Each row is a point on a landscape with many valleys, with its height.
From any point a ball rolls to the lowest of the 2 points nearest to it. It stops when none of these is lower. Distance is the straight distance between rows; heights are no part of it.
<753> h=36.3: 85; 98; 108; 115; 101; 123; 125; 122; 88; 115; 119; 103; 83; 103; 116; 80; 101; 117; 85; 99; 122; 66; 76; 108; 90; 82; 97; 123; 108; 104; 94; 116; 90; 98; 112; 68; 114
<1070> h=52.8: 125; 108; 117; 70; 99; 149; 82; 138; 93; 119; 119; 121; 128; 83; 76; 130; 104; 88; 100; 103; 95; 104; 99; 137; 80; 99; 98; 74; 106; 77; 103; 68; 106; 75; 87; 103; 123
<420> h=44.8: 97; 107; 101; 119; 113; 85; 89; 84; 105; 94; 114; 94; 83; 98; 119; 75; 127; 84; 106; 116; 105; 104; 144; 112; 119; 78; 85; 80; 113; 126; 92; 132; 82; 69; 114; 127; 91
<292> h=25.8: 105; 100; 82; 83; 94; 90; 92; 82; 104; 86; 85; 96; 130; 75; 116; 92; 104; 75; 114; 118; 95; 126; 118; 97; 108; 115; 91; 65; 94; 98; 111; 95; 105; 107; 79; 112; 84
<1227> h=47.3: 108; 106; 111; 113; 105; 101; 104; 98; 90; 103; 91; 119; 132; 102; 77; 123; 78; 109; 95; 86; 84; 116; 74; 112; 88; 135; 92; 111; 97; 74; 101; 74; 139; 128; 96; 73; 100
<1262> h=75.0: 105; 85; 99; 106; 102; 74; 102; 59; 112; 70; 99; 108; 95; 110; 87; 122; 85; 122; 109; 86; 98; 122; 85; 54; 93; 96; 123; 108; 78; 98; 123; 105; 103; 142; 62; 130; 94
<982> h=32.9: 83; 99; 123; 119; 117; 108; 101; 103; 100; 111; 147; 91; 125; 103; 106; 71; 92; 108; 101; 80; 104; 70; 89; 81; 94; 90; 92; 98; 90; 110; 98; 112; 109; 103; 103; 105; 114
<256> h=43.8: 109; 106; 102; 123; 126; 98; 92; 85; 106; 98; 94; 115; 133; 82; 109; 111; 96; 103; 98; 90; 92; 140; 94; 92; 98; 136; 85; 98; 80; 88; 96; 75; 133; 123; 80; 85; 86
<922> h=50.4: 112; 100; 120; 106; 106; 93; 83; 89; 101; 102; 104; 110; 131; 111; 73; 124; 99; 108; 114; 80; 80; 88; 84; 97; 91; 116; 111; 109; 92; 78; 117; 92; 118; 110; 96; 100; 107
<759> h=46.3: 88; 104; 90; 116; 95; 110; 121; 111; 88; 113; 87; 95; 85; 129; 96; 88; 62; 120; 68; 77; 111; 83; 76; 106; 97; 106; 91; 121; 90; 93; 54; 76; 92; 118; 143; 63; 105
<1039> h=60.4: 73; 85; 122; 108; 127; 82; 104; 60; 127; 122; 149; 86; 113; 72; 103; 80; 113; 95; 139; 118; 115; 117; 131; 78; 95; 80; 80; 65; 103; 122; 94; 129; 91; 97; 89; 140; 115
<945> h=27.8: 122; 104; 98; 70; 74; 97; 98; 100; 109; 80; 79; 92; 122; 85; 89; 101; 94; 94; 112; 100; 79; 97; 100; 98; 105; 121; 109; 73; 103; 94; 108; 92; 104; 109; 96; 97; 100
<1041> h=29.6: 107; 98; 109; 63; 82; 107; 93; 114; 104; 99; 76; 101; 118; 79; 80; 101; 100; 83; 116; 107; 97; 88; 105; 125; 83; 115; 94; 66; 107; 96; 104; 94; 85; 110; 114; 103; 101
<1139> h=68.6: 120; 109; 90; 79; 73; 82; 84; 103; 101; 67; 88; 88; 79; 117; 86; 112; 124; 85; 97; 82; 72; 89; 88; 95; 109; 72; 124; 141; 110; 94; 139; 126; 112; 86; 86; 103; 103
<139> h=43.1: 72; 99; 83; 139; 118; 77; 83; 61; 107; 87; 124; 85; 120; 106; 133; 104; 113; 100; 103; 107; 91; 137; 114; 70; 139; 93; 84; 128; 87; 100; 110; 114; 140; 108; 77; 123; 97
<1126> h=24.3: 92; 84; 103; 112; 105; 103; 138; 101; 81; 117; 105; 101; 91; 91; 128; 98; 110; 102; 112; 94; 129; 89; 100; 97; 69; 112; 105; 80; 99; 106; 115; 112; 67; 124; 95; 74; 92
<997> h=67.4: 140; 90; 126; 85; 82; 118; 75; 123; 100; 92; 93; 112; 96; 112; 59; 129; 94; 83; 109; 83; 82; 94; 106; 118; 82; 114; 122; 85; 102; 92; 109; 99; 71; 82; 105; 120; 102
<50> h=42.2: 93; 101; 106; 108; 98; 94; 122; 103; 99; 111; 80; 97; 97; 106; 98; 81; 57; 119; 95; 76; 98; 93; 72; 96; 75; 119; 108; 115; 92; 97; 83; 91; 92; 131; 128; 70; 102
<639> h=42.9: 132; 110; 87; 70; 92; 128; 95; 107; 82; 91; 106; 97; 93; 86; 83; 116; 78; 93; 92; 106; 84; 136; 78; 93; 104; 92; 104; 98; 115; 98; 109; 57; 117; 93; 84; 78; 111
<1111> h=19.6: 98; 95; 110; 81; 86; 111; 105; 131; 76; 104; 81; 105; 110; 125; 98; 114; 78; 114; 86; 98; 122; 76; 97; 125; 80; 114; 78; 95; 85; 81; 80; 84; 86; 97; 121; 108; 98
<1143> h=38.8: 94; 102; 104; 96; 99; 88; 110; 85; 104; 101; 101; 87; 116; 103; 105; 83; 62; 123; 103; 89; 86; 113; 74; 85; 99; 108; 111; 99; 99; 105; 98; 90; 105; 126; 100; 92; 111
<1105> h=39.0: 103; 104; 97; 76; 95; 99; 73; 103; 105; 96; 126; 101; 109; 85; 101; 95; 119; 75; 101; 118; 94; 101; 118; 111; 104; 75; 100; 93; 101; 105; 116; 109; 98; 71; 79; 129; 89
<502> h=17.4: 109; 100; 100; 109; 98; 112; 92; 115; 95; 112; 98; 118; 108; 86; 118; 102; 79; 114; 104; 90; 117; 115; 103; 121; 108; 142; 120; 61; 76; 113; 100; 75; 108; 114; 101; 96; 88
<1191> h=35.4: 101; 113; 92; 84; 87; 118; 95; 126; 96; 108; 108; 92; 95; 112; 77; 111; 103; 106; 98; 97; 87; 81; 84; 117; 126; 102; 110; 116; 108; 83; 96; 91; 127; 81; 117; 82; 122
<948> h=34.9: 134; 83; 110; 74; 71; 145; 110; 156; 101; 116; 71; 113; 71; 87; 93; 96; 110; 104; 114; 106; 132; 44; 111; 143; 76; 89; 98; 58; 111; 73; 96; 94; 60; 81; 123; 91; 119
<1218> h=69.0: 128; 86; 104; 90; 69; 97; 98; 109; 94; 81; 90; 110; 80; 140; 64; 134; 83; 105; 101; 75; 79; 93; 106; 96; 83; 109; 129; 106; 88; 96; 111; 109; 66; 94; 96; 112; 95
<829> h=54.5: 82; 107; 108; 118; 109; 125; 96; 122; 106; 128; 115; 98; 109; 75; 118; 80; 96; 108; 95; 100; 99; 112; 76; 109; 85; 128; 101; 109; 108; 106; 98; 93; 121; 104; 111; 81; 110
<1034> h=50.5: 115; 112; 87; 96; 90; 128; 77; 125; 99; 95; 77; 115; 85; 76; 94; 114; 102; 95; 93; 118; 90; 137; 104; 134; 103; 129; 107; 87; 115; 102; 90; 74; 111; 81; 97; 107; 95
<1129> h=28.0: 112; 95; 142; 72; 93; 131; 102; 135; 97; 123; 125; 106; 90; 90; 90; 96; 111; 99; 111; 109; 117; 39; 107; 122; 81; 58; 84; 93; 120; 93; 100; 107; 62; 62; 119; 87; 125
<1059> h=62.5: 70; 87; 130; 86; 127; 103; 96; 79; 120; 113; 132; 99; 125; 67; 115; 89; 109; 85; 114; 124; 106; 105; 118; 93; 73; 81; 75; 74; 108; 122; 108; 124; 82; 97; 84; 140; 111
<1100> h=43.0: 65; 87; 116; 139; 117; 119; 113; 116; 89; 117; 120; 97; 92; 95; 150; 67; 109; 101; 90; 105; 135; 81; 112; 110; 91; 101; 73; 97; 93; 127; 83; 140; 87; 103; 122; 105; 96
<889> h=51.6: 91; 93; 118; 115; 116; 58; 127; 66; 97; 107; 104; 89; 103; 127; 77; 100; 89; 109; 103; 90; 98; 98; 82; 58; 88; 84; 99; 120; 84; 87; 79; 104; 87; 122; 121; 92; 117
<10> h=35.7: 105; 103; 62; 98; 106; 81; 87; 76; 111; 66; 52; 101; 104; 109; 95; 112; 82; 104; 96; 105; 88; 145; 105; 89; 115; 133; 99; 91; 92; 96; 104; 82; 122; 122; 92; 100; 62
<229> h=54.1: 119; 108; 83; 70; 95; 84; 89; 103; 106; 78; 86; 99; 81; 114; 87; 114; 78; 97; 76; 114; 95; 121; 88; 90; 95; 98; 112; 118; 111; 112; 99; 86; 98; 97; 83; 122; 81
<345> h=49.7: 110; 119; 94; 108; 132; 80; 86; 84; 103; 87; 100; 109; 113; 127; 85; 121; 95; 98; 70; 115; 69; 129; 86; 86; 110; 98; 79; 140; 88; 83; 103; 84; 131; 104; 90; 101; 96
<605> h=57.1: 101; 104; 113; 96; 112; 144; 86; 142; 111; 124; 105; 128; 113; 74; 97; 106; 107; 98; 96; 102; 97; 95; 71; 130; 88; 124; 107; 113; 130; 81; 97; 81; 119; 102; 105; 89; 126
<528> h=11.2: 99; 91; 124; 118; 91; 112; 105; 104; 91; 117; 118; 111; 75; 97; 112; 76; 109; 105; 114; 114; 119; 67; 130; 126; 121; 100; 101; 83; 95; 114; 85; 104; 71; 78; 129; 95; 103
<1195> h=47.8: 91; 117; 93; 105; 96; 99; 66; 113; 117; 109; 82; 102; 110; 87; 107; 94; 89; 98; 85; 122; 88; 126; 116; 118; 119; 124; 85; 99; 105; 104; 72; 80; 122; 83; 102; 108; 91
<509> h=60.9: 96; 91; 109; 88; 63; 106; 109; 147; 104; 102; 72; 100; 85; 116; 97; 108; 102; 116; 107; 76; 99; 53; 82; 114; 82; 116; 118; 121; 106; 80; 106; 119; 76; 91; 108; 98; 104
<1050> h=34.8: 123; 105; 123; 68; 88; 128; 89; 117; 104; 112; 111; 103; 78; 81; 81; 92; 100; 86; 103; 128; 111; 74; 118; 124; 106; 70; 92; 74; 126; 97; 92; 90; 73; 67; 115; 92; 118
<859> h=23.1: 84; 77; 147; 111; 103; 96; 125; 97; 109; 120; 120; 100; 92; 80; 102; 79; 137; 112; 146; 100; 121; 44; 116; 92; 88; 86; 93; 80; 107; 118; 109; 134; 63; 93; 112; 93; 124
<89> h=59.2: 116; 113; 102; 93; 114; 57; 88; 64; 114; 92; 105; 103; 125; 91; 84; 114; 126; 108; 122; 113; 93; 105; 111; 84; 132; 103; 105; 99; 98; 75; 104; 97; 133; 105; 87; 99; 83
<691> h=56.1: 53; 90; 101; 123; 131; 71; 127; 52; 112; 113; 125; 80; 118; 99; 112; 100; 106; 117; 136; 89; 125; 107; 105; 61; 107; 97; 85; 94; 88; 106; 90; 109; 107; 125; 92; 127; 110
<78> h=54.3: 76; 94; 96; 109; 112; 53; 137; 50; 108; 112; 112; 81; 104; 124; 93; 87; 103; 121; 124; 76; 113; 96; 101; 43; 102; 76; 96; 107; 78; 102; 82; 120; 94; 129; 102; 130; 110
<100> h=26.0: 100; 112; 80; 54; 77; 120; 106; 129; 91; 94; 65; 100; 109; 128; 79; 111; 85; 92; 83; 89; 100; 73; 93; 122; 79; 100; 79; 102; 94; 84; 86; 87; 92; 87; 109; 108; 99
<993> h=37.8: 100; 99; 120; 102; 117; 95; 94; 84; 101; 106; 148; 92; 119; 101; 97; 84; 120; 110; 108; 91; 96; 79; 95; 78; 112; 73; 104; 92; 104; 96; 119; 116; 114; 84; 85; 104; 111
<940> h=73.9: 99; 83; 96; 98; 100; 84; 107; 69; 102; 81; 95; 107; 109; 104; 99; 111; 94; 103; 103; 87; 109; 124; 100; 77; 73; 108; 104; 88; 77; 103; 122; 104; 94; 125; 71; 138; 87
<262> h=54.4: 120; 116; 107; 78; 119; 71; 81; 78; 99; 86; 106; 114; 109; 131; 65; 140; 109; 88; 90; 114; 65; 104; 97; 94; 103; 82; 103; 125; 96; 79; 105; 87; 115; 89; 86; 122; 104
<831> h=29.9: 76; 109; 66; 118; 101; 81; 116; 74; 86; 92; 87; 81; 117; 99; 131; 100; 124; 82; 101; 100; 103; 98; 116; 105; 120; 118; 89; 115; 94; 104; 103; 119; 121; 108; 104; 90; 83
<102> h=55.1: 105; 110; 65; 93; 82; 110; 102; 116; 74; 86; 72; 108; 73; 121; 82; 135; 102; 87; 87; 96; 92; 119; 95; 119; 104; 126; 108; 123; 109; 88; 98; 89; 116; 99; 104; 79; 94
<515> h=46.9: 94; 104; 138; 124; 121; 91; 121; 87; 101; 113; 98; 98; 101; 104; 86; 94; 80; 104; 91; 85; 95; 95; 83; 78; 65; 114; 91; 121; 104; 98; 80; 103; 75; 121; 126; 80; 116
<300> h=38.4: 86; 98; 66; 141; 121; 88; 122; 66; 108; 110; 89; 96; 102; 99; 113; 94; 83; 115; 90; 77; 98; 131; 70; 79; 120; 114; 122; 132; 83; 103; 88; 86; 121; 150; 102; 63; 67
<173> h=27.6: 87; 101; 75; 96; 98; 90; 116; 85; 93; 97; 90; 92; 130; 91; 117; 101; 128; 74; 111; 107; 100; 96; 121; 106; 107; 104; 84; 81; 90; 101; 121; 108; 114; 100; 81; 94; 87
<1246> h=23.9: 106; 101; 92; 84; 109; 107; 98; 90; 105; 102; 88; 83; 115; 60; 123; 69; 91; 89; 103; 109; 107; 128; 98; 99; 89; 113; 85; 54; 98; 105; 111; 82; 112; 115; 77; 91; 87
<269> h=67.2: 116; 102; 95; 68; 73; 102; 78; 114; 100; 64; 72; 95; 91; 113; 61; 120; 117; 79; 105; 87; 62; 94; 94; 101; 91; 83; 133; 122; 119; 93; 136; 113; 105; 93; 105; 110; 111
<351> h=50.9: 114; 103; 97; 74; 100; 88; 88; 107; 114; 99; 92; 105; 82; 103; 92; 94; 62; 104; 68; 115; 103; 108; 104; 96; 88; 91; 105; 93; 106; 112; 85; 93; 69; 94; 92; 120; 84
<795> h=60.1: 120; 107; 74; 86; 82; 100; 94; 130; 114; 78; 71; 100; 84; 141; 72; 116; 70; 102; 72; 67; 78; 91; 57; 87; 93; 101; 110; 134; 94; 79; 101; 90; 111; 110; 107; 94; 99
<52> h=31.2: 127; 102; 104; 61; 79; 132; 102; 125; 94; 97; 77; 105; 86; 93; 79; 99; 104; 82; 103; 99; 109; 75; 117; 137; 82; 91; 93; 67; 120; 92; 85; 85; 61; 81; 114; 92; 111
<115> h=42.4: 97; 110; 92; 88; 99; 74; 63; 88; 121; 93; 108; 88; 81; 88; 109; 86; 102; 85; 104; 127; 93; 113; 141; 106; 129; 74; 97; 89; 106; 128; 93; 122; 95; 68; 95; 143; 95
<508> h=37.5: 55; 89; 83; 139; 109; 111; 121; 104; 86; 115; 103; 90; 87; 104; 143; 79; 87; 112; 84; 106; 129; 93; 107; 108; 94; 103; 90; 101; 92; 115; 85; 128; 91; 110; 121; 83; 81
<455> h=47.2: 104; 101; 141; 94; 108; 122; 90; 112; 98; 125; 120; 115; 117; 68; 108; 104; 101; 90; 105; 130; 107; 108; 112; 128; 82; 105; 96; 83; 108; 110; 105; 93; 87; 91; 96; 111; 117
<513> h=58.3: 78; 102; 110; 101; 126; 66; 108; 68; 120; 115; 125; 98; 122; 101; 106; 104; 105; 102; 119; 108; 124; 105; 127; 80; 111; 89; 70; 74; 87; 93; 86; 110; 97; 102; 80; 131; 97
<1053> h=31.5: 123; 106; 99; 107; 93; 129; 97; 128; 85; 96; 107; 113; 58; 108; 87; 98; 109; 89; 88; 101; 99; 98; 92; 104; 92; 89; 109; 111; 117; 103; 106; 90; 72; 82; 111; 89; 115
<858> h=17.7: 93; 98; 102; 98; 80; 84; 129; 107; 105; 99; 118; 76; 78; 115; 100; 80; 119; 117; 117; 89; 92; 50; 92; 85; 112; 67; 114; 111; 103; 106; 106; 141; 78; 74; 109; 87; 113
<726> h=21.2: 89; 96; 85; 105; 107; 111; 99; 87; 103; 105; 92; 89; 95; 71; 138; 67; 69; 103; 103; 112; 119; 134; 111; 100; 96; 116; 98; 68; 103; 131; 93; 83; 84; 117; 96; 104; 84
<361> h=52.5: 101; 114; 74; 92; 84; 128; 94; 136; 86; 105; 60; 121; 86; 95; 77; 126; 102; 92; 94; 100; 110; 112; 104; 142; 101; 131; 97; 97; 122; 86; 82; 87; 105; 87; 108; 102; 107
<477> h=38.2: 107; 73; 104; 90; 76; 150; 107; 156; 77; 103; 57; 104; 56; 93; 108; 80; 105; 103; 97; 98; 143; 61; 115; 138; 77; 91; 95; 67; 95; 92; 85; 90; 68; 90; 136; 91; 105
<474> h=65.9: 71; 95; 126; 119; 139; 117; 95; 97; 99; 115; 137; 91; 125; 69; 137; 82; 101; 91; 101; 121; 106; 127; 107; 89; 81; 93; 68; 82; 105; 118; 96; 105; 106; 98; 83; 104; 104
<560> h=35.3: 89; 104; 83; 92; 97; 103; 98; 99; 103; 90; 104; 87; 100; 108; 99; 87; 84; 112; 87; 91; 77; 91; 72; 93; 121; 103; 115; 125; 108; 99; 103; 89; 127; 112; 108; 91; 109
<566> h=26.3: 82; 87; 120; 95; 98; 117; 110; 120; 102; 115; 116; 94; 116; 95; 110; 78; 107; 100; 94; 97; 112; 60; 83; 95; 75; 89; 84; 98; 104; 107; 108; 118; 92; 95; 109; 92; 118
<649> h=46.6: 105; 101; 122; 90; 114; 97; 95; 96; 92; 113; 114; 102; 93; 100; 103; 81; 68; 108; 91; 112; 118; 98; 107; 92; 90; 82; 94; 83; 110; 112; 83; 93; 73; 94; 119; 105; 104
<551> h=48.7: 78; 86; 117; 123; 129; 111; 98; 104; 106; 113; 115; 106; 97; 87; 141; 76; 119; 99; 88; 120; 138; 86; 133; 106; 82; 95; 68; 82; 104; 110; 84; 136; 77; 94; 106; 128; 86
<1149> h=27.3: 73; 77; 118; 116; 97; 97; 129; 97; 105; 105; 127; 94; 77; 89; 114; 75; 135; 102; 134; 115; 125; 69; 114; 94; 101; 74; 96; 84; 96; 130; 113; 150; 71; 87; 99; 115; 106
<181> h=41.7: 123; 110; 79; 112; 118; 89; 90; 86; 104; 88; 97; 121; 128; 91; 102; 118; 109; 93; 96; 101; 96; 137; 95; 91; 118; 119; 89; 97; 86; 82; 111; 68; 145; 111; 60; 76; 65
<950> h=63.8: 105; 85; 110; 62; 62; 101; 106; 130; 117; 85; 72; 101; 84; 96; 86; 93; 106; 99; 112; 102; 98; 62; 96; 107; 77; 91; 111; 100; 124; 101; 113; 121; 60; 84; 92; 108; 106
<368> h=35.6: 81; 99; 63; 138; 112; 104; 136; 91; 105; 124; 87; 98; 106; 84; 128; 83; 93; 114; 92; 92; 116; 115; 96; 104; 119; 125; 109; 108; 86; 101; 81; 83; 122; 126; 112; 58; 68
<161> h=45.0: 105; 113; 88; 91; 104; 69; 56; 95; 113; 99; 97; 103; 105; 98; 113; 106; 91; 87; 92; 130; 78; 144; 134; 114; 129; 101; 94; 91; 99; 113; 85; 91; 110; 75; 84; 135; 87
<926> h=57.6: 121; 117; 110; 103; 116; 71; 77; 63; 99; 87; 118; 107; 109; 97; 83; 124; 129; 89; 108; 121; 77; 120; 115; 84; 131; 81; 101; 112; 108; 86; 111; 100; 119; 90; 89; 103; 103
<556> h=38.5: 122; 108; 116; 99; 104; 121; 93; 107; 82; 106; 114; 111; 86; 114; 79; 110; 69; 99; 82; 105; 86; 123; 83; 98; 96; 95; 115; 114; 117; 101; 103; 68; 93; 92; 107; 84; 122
<471> h=42.7: 111; 96; 125; 93; 103; 114; 70; 107; 119; 103; 131; 112; 122; 72; 103; 90; 109; 90; 101; 110; 83; 125; 105; 96; 85; 101; 108; 87; 106; 114; 116; 96; 105; 85; 76; 120; 102
<885> h=41.1: 89; 104; 75; 137; 128; 79; 105; 63; 113; 101; 87; 96; 106; 108; 105; 103; 82; 115; 86; 104; 79; 147; 89; 79; 125; 113; 98; 134; 88; 105; 84; 77; 138; 139; 99; 80; 80
<548> h=69.3: 85; 112; 112; 114; 138; 107; 79; 87; 104; 108; 131; 98; 129; 78; 132; 105; 113; 85; 88; 124; 88; 150; 109; 93; 110; 88; 72; 101; 100; 111; 92; 93; 127; 72; 77; 107; 97
<594> h=50.7: 93; 92; 137; 106; 119; 125; 96; 110; 93; 125; 110; 112; 129; 59; 122; 90; 106; 101; 126; 109; 106; 108; 95; 120; 76; 128; 92; 76; 112; 101; 111; 95; 111; 118; 105; 83; 123
<1192> h=5.5: 100; 93; 96; 106; 68; 101; 103; 112; 91; 104; 97; 89; 72; 112; 107; 84; 105; 107; 108; 92; 103; 77; 118; 123; 120; 109; 116; 90; 96; 123; 88; 110; 78; 81; 127; 95; 102
<612> h=35.8: 82; 100; 69; 119; 107; 52; 103; 38; 106; 74; 77; 89; 104; 102; 104; 111; 119; 106; 124; 86; 103; 123; 114; 64; 125; 106; 106; 103; 88; 98; 108; 113; 119; 133; 88; 123; 77
<788> h=11.6: 99; 86; 99; 90; 84; 110; 106; 125; 87; 115; 92; 114; 108; 109; 105; 117; 63; 127; 84; 86; 116; 90; 93; 122; 85; 132; 106; 92; 83; 90; 91; 80; 106; 113; 98; 104; 95
<461> h=59.3: 104; 102; 64; 143; 92; 94; 102; 91; 94; 90; 89; 103; 97; 116; 107; 108; 109; 92; 88; 71; 80; 112; 85; 111; 127; 116; 118; 140; 86; 86; 109; 98; 143; 123; 92; 75; 82
<630> h=50.3: 115; 105; 147; 81; 106; 140; 67; 111; 90; 133; 123; 125; 122; 71; 82; 112; 116; 81; 114; 117; 90; 102; 109; 140; 91; 98; 85; 75; 105; 103; 100; 81; 103; 73; 100; 106; 113
<1137> h=33.5: 92; 107; 72; 104; 101; 62; 90; 55; 108; 65; 67; 84; 101; 117; 96; 122; 95; 89; 90; 103; 72; 134; 104; 71; 120; 104; 100; 117; 88; 105; 109; 101; 122; 124; 98; 118; 87
<1207> h=30.8: 108; 122; 70; 98; 97; 67; 99; 72; 93; 66; 86; 74; 94; 120; 94; 113; 106; 88; 95; 98; 85; 107; 98; 85; 122; 75; 105; 115; 96; 107; 102; 105; 119; 105; 106; 100; 92
<221> h=70.6: 105; 87; 104; 97; 75; 83; 103; 106; 83; 81; 85; 97; 74; 138; 87; 105; 78; 112; 98; 70; 89; 100; 88; 79; 78; 107; 115; 108; 77; 109; 102; 100; 65; 114; 101; 111; 103
<437> h=23.0: 103; 101; 104; 109; 97; 59; 119; 81; 113; 93; 114; 90; 65; 120; 91; 93; 118; 116; 121; 78; 109; 73; 102; 69; 122; 67; 125; 114; 108; 101; 103; 135; 84; 94; 103; 90; 109
<242> h=33.0: 56; 98; 57; 116; 99; 106; 138; 95; 94; 113; 85; 88; 102; 97; 140; 83; 100; 106; 94; 98; 111; 94; 101; 109; 120; 120; 97; 113; 95; 105; 88; 109; 109; 115; 110; 72; 76
<427> h=34.7: 107; 112; 72; 65; 89; 110; 76; 126; 97; 95; 105; 97; 105; 100; 96; 111; 116; 76; 79; 111; 91; 89; 110; 123; 116; 74; 92; 108; 114; 98; 111; 108; 118; 55; 91; 116; 104
<962> h=47.1: 84; 85; 123; 69; 78; 135; 104; 127; 81; 100; 96; 96; 69; 106; 98; 81; 82; 104; 86; 131; 124; 61; 112; 121; 90; 44; 80; 88; 109; 113; 76; 101; 63; 63; 128; 121; 117
<237> h=42.5: 87; 105; 103; 110; 118; 76; 103; 80; 96; 105; 120; 74; 101; 100; 103; 78; 67; 108; 88; 109; 96; 111; 98; 75; 109; 78; 87; 82; 95; 119; 76; 91; 99; 116; 116; 99; 112
<1085> h=25.2: 109; 100; 92; 107; 90; 122; 112; 127; 88; 93; 72; 108; 68; 106; 102; 95; 112; 80; 78; 91; 114; 92; 95; 113; 73; 109; 99; 103; 110; 103; 103; 100; 62; 92; 115; 85; 94
<730> h=72.4: 97; 76; 117; 102; 82; 90; 116; 98; 87; 93; 95; 109; 109; 116; 96; 120; 95; 103; 108; 74; 110; 84; 86; 81; 68; 117; 116; 99; 68; 102; 121; 120; 77; 125; 82; 112; 98
<711> h=17.5: 103; 91; 138; 111; 95; 86; 124; 86; 101; 119; 113; 123; 83; 103; 98; 93; 113; 117; 132; 106; 120; 73; 124; 107; 102; 97; 103; 87; 107; 110; 89; 111; 53; 86; 117; 95; 116
<1027> h=37.0: 90; 96; 62; 119; 112; 92; 107; 71; 104; 95; 111; 90; 97; 92; 135; 82; 103; 110; 100; 93; 116; 130; 96; 71; 129; 104; 121; 96; 90; 109; 113; 100; 125; 117; 73; 95; 73
<9> h=72.1: 101; 117; 93; 86; 118; 114; 75; 100; 104; 91; 112; 100; 131; 85; 105; 114; 105; 72; 81; 130; 82; 139; 95; 98; 114; 80; 80; 111; 119; 99; 107; 76; 134; 72; 69; 100; 108
<840> h=62.1: 124; 112; 70; 92; 92; 98; 93; 103; 118; 70; 78; 109; 92; 121; 70; 126; 80; 121; 81; 89; 86; 100; 62; 89; 109; 110; 118; 130; 97; 79; 112; 74; 144; 118; 76; 86; 77
<776> h=38.9: 87; 101; 73; 133; 104; 60; 91; 55; 111; 81; 104; 97; 103; 112; 105; 118; 134; 116; 104; 88; 96; 121; 109; 77; 136; 103; 106; 141; 79; 84; 120; 119; 140; 118; 77; 130; 85
<952> h=45.1: 97; 109; 93; 129; 130; 94; 104; 72; 111; 88; 110; 105; 113; 112; 102; 115; 94; 109; 83; 112; 64; 149; 86; 79; 128; 96; 85; 143; 84; 87; 98; 80; 157; 118; 85; 76; 102
<1014> h=53.6: 119; 94; 136; 109; 94; 108; 100; 115; 97; 112; 120; 99; 108; 114; 73; 116; 97; 110; 116; 74; 97; 75; 90; 96; 89; 115; 119; 114; 99; 86; 104; 91; 90; 106; 111; 82; 121
<902> h=27.5: 104; 111; 78; 105; 105; 47; 107; 69; 99; 83; 110; 83; 80; 122; 95; 95; 116; 102; 100; 103; 100; 99; 114; 71; 139; 67; 115; 110; 97; 104; 102; 122; 101; 101; 99; 96; 85
<163> h=65.7: 126; 86; 117; 69; 72; 111; 91; 131; 110; 80; 70; 107; 90; 103; 71; 120; 115; 79; 113; 94; 74; 77; 98; 112; 67; 86; 126; 114; 119; 102; 122; 112; 68; 82; 104; 115; 115
<1255> h=57.4: 113; 113; 76; 123; 87; 97; 94; 96; 92; 92; 89; 109; 82; 108; 98; 114; 118; 89; 91; 85; 94; 111; 100; 115; 123; 124; 125; 128; 103; 95; 103; 106; 119; 102; 112; 76; 87
<841> h=10.9: 102; 103; 91; 86; 66; 80; 104; 113; 88; 91; 89; 82; 86; 128; 104; 90; 101; 103; 104; 95; 96; 72; 109; 106; 118; 81; 112; 112; 102; 112; 105; 129; 92; 81; 122; 108; 106
<552> h=39.4: 97; 107; 59; 106; 111; 79; 99; 64; 114; 97; 95; 88; 122; 84; 131; 91; 103; 109; 113; 111; 93; 131; 105; 91; 139; 109; 91; 94; 82; 89; 109; 76; 143; 101; 71; 74; 70
<283> h=30.9: 105; 124; 65; 72; 76; 122; 92; 135; 104; 89; 89; 87; 111; 103; 73; 101; 108; 92; 87; 91; 98; 80; 100; 120; 112; 84; 88; 102; 114; 83; 96; 102; 122; 75; 102; 112; 109
<463> h=34.0: 95; 104; 95; 126; 120; 75; 100; 74; 107; 110; 119; 95; 91; 85; 121; 90; 112; 110; 109; 109; 113; 127; 100; 71; 111; 103; 114; 95; 99; 113; 103; 109; 104; 107; 78; 102; 93
<1181> h=57.0: 121; 89; 122; 115; 76; 121; 99; 140; 99; 111; 104; 115; 78; 125; 78; 113; 88; 120; 110; 67; 106; 78; 86; 115; 86; 129; 134; 113; 108; 83; 106; 97; 82; 98; 115; 77; 110
<686> h=57.5: 107; 111; 78; 78; 97; 102; 82; 122; 108; 81; 80; 105; 85; 125; 70; 112; 71; 104; 61; 97; 76; 111; 76; 96; 86; 104; 106; 141; 111; 96; 85; 88; 100; 99; 106; 117; 105
<428> h=41.6: 94; 82; 122; 96; 81; 147; 115; 138; 70; 102; 75; 85; 74; 88; 112; 71; 102; 98; 97; 111; 125; 53; 112; 127; 90; 68; 74; 75; 112; 111; 81; 95; 66; 84; 146; 93; 117
<496> h=19.0: 108; 94; 102; 100; 107; 114; 116; 115; 72; 110; 84; 117; 97; 98; 118; 100; 116; 77; 94; 108; 125; 83; 102; 104; 67; 110; 96; 75; 86; 98; 114; 114; 68; 110; 102; 98; 92
<749> h=29.8: 95; 88; 108; 139; 124; 98; 125; 70; 102; 115; 124; 104; 103; 77; 118; 90; 117; 106; 117; 92; 125; 121; 101; 80; 87; 116; 111; 85; 94; 103; 101; 106; 92; 128; 89; 85; 93
<1010> h=17.6: 90; 98; 131; 77; 105; 128; 100; 134; 92; 115; 130; 102; 120; 95; 97; 102; 122; 86; 97; 107; 99; 55; 97; 112; 85; 76; 85; 94; 117; 94; 111; 118; 90; 77; 98; 91; 116

Where does a ball stop that starts at each point below?
<1255> | <115>
<221> | <496>
<269> | <496>
<229> | <560>
<262> | <242>
<922> | <496>
<10> | <1192>
<776> | <1192>

Call two points neighbours if one is among the 2 nearest of the other. Go from one point of each pair to the other, from neighbour to neighbour, staying as low as possible. Name the highest point that can't be avoided.
<560> / <788> | <1191>
<283> / <1010> | <1050>
<496> / <1192> | <181>
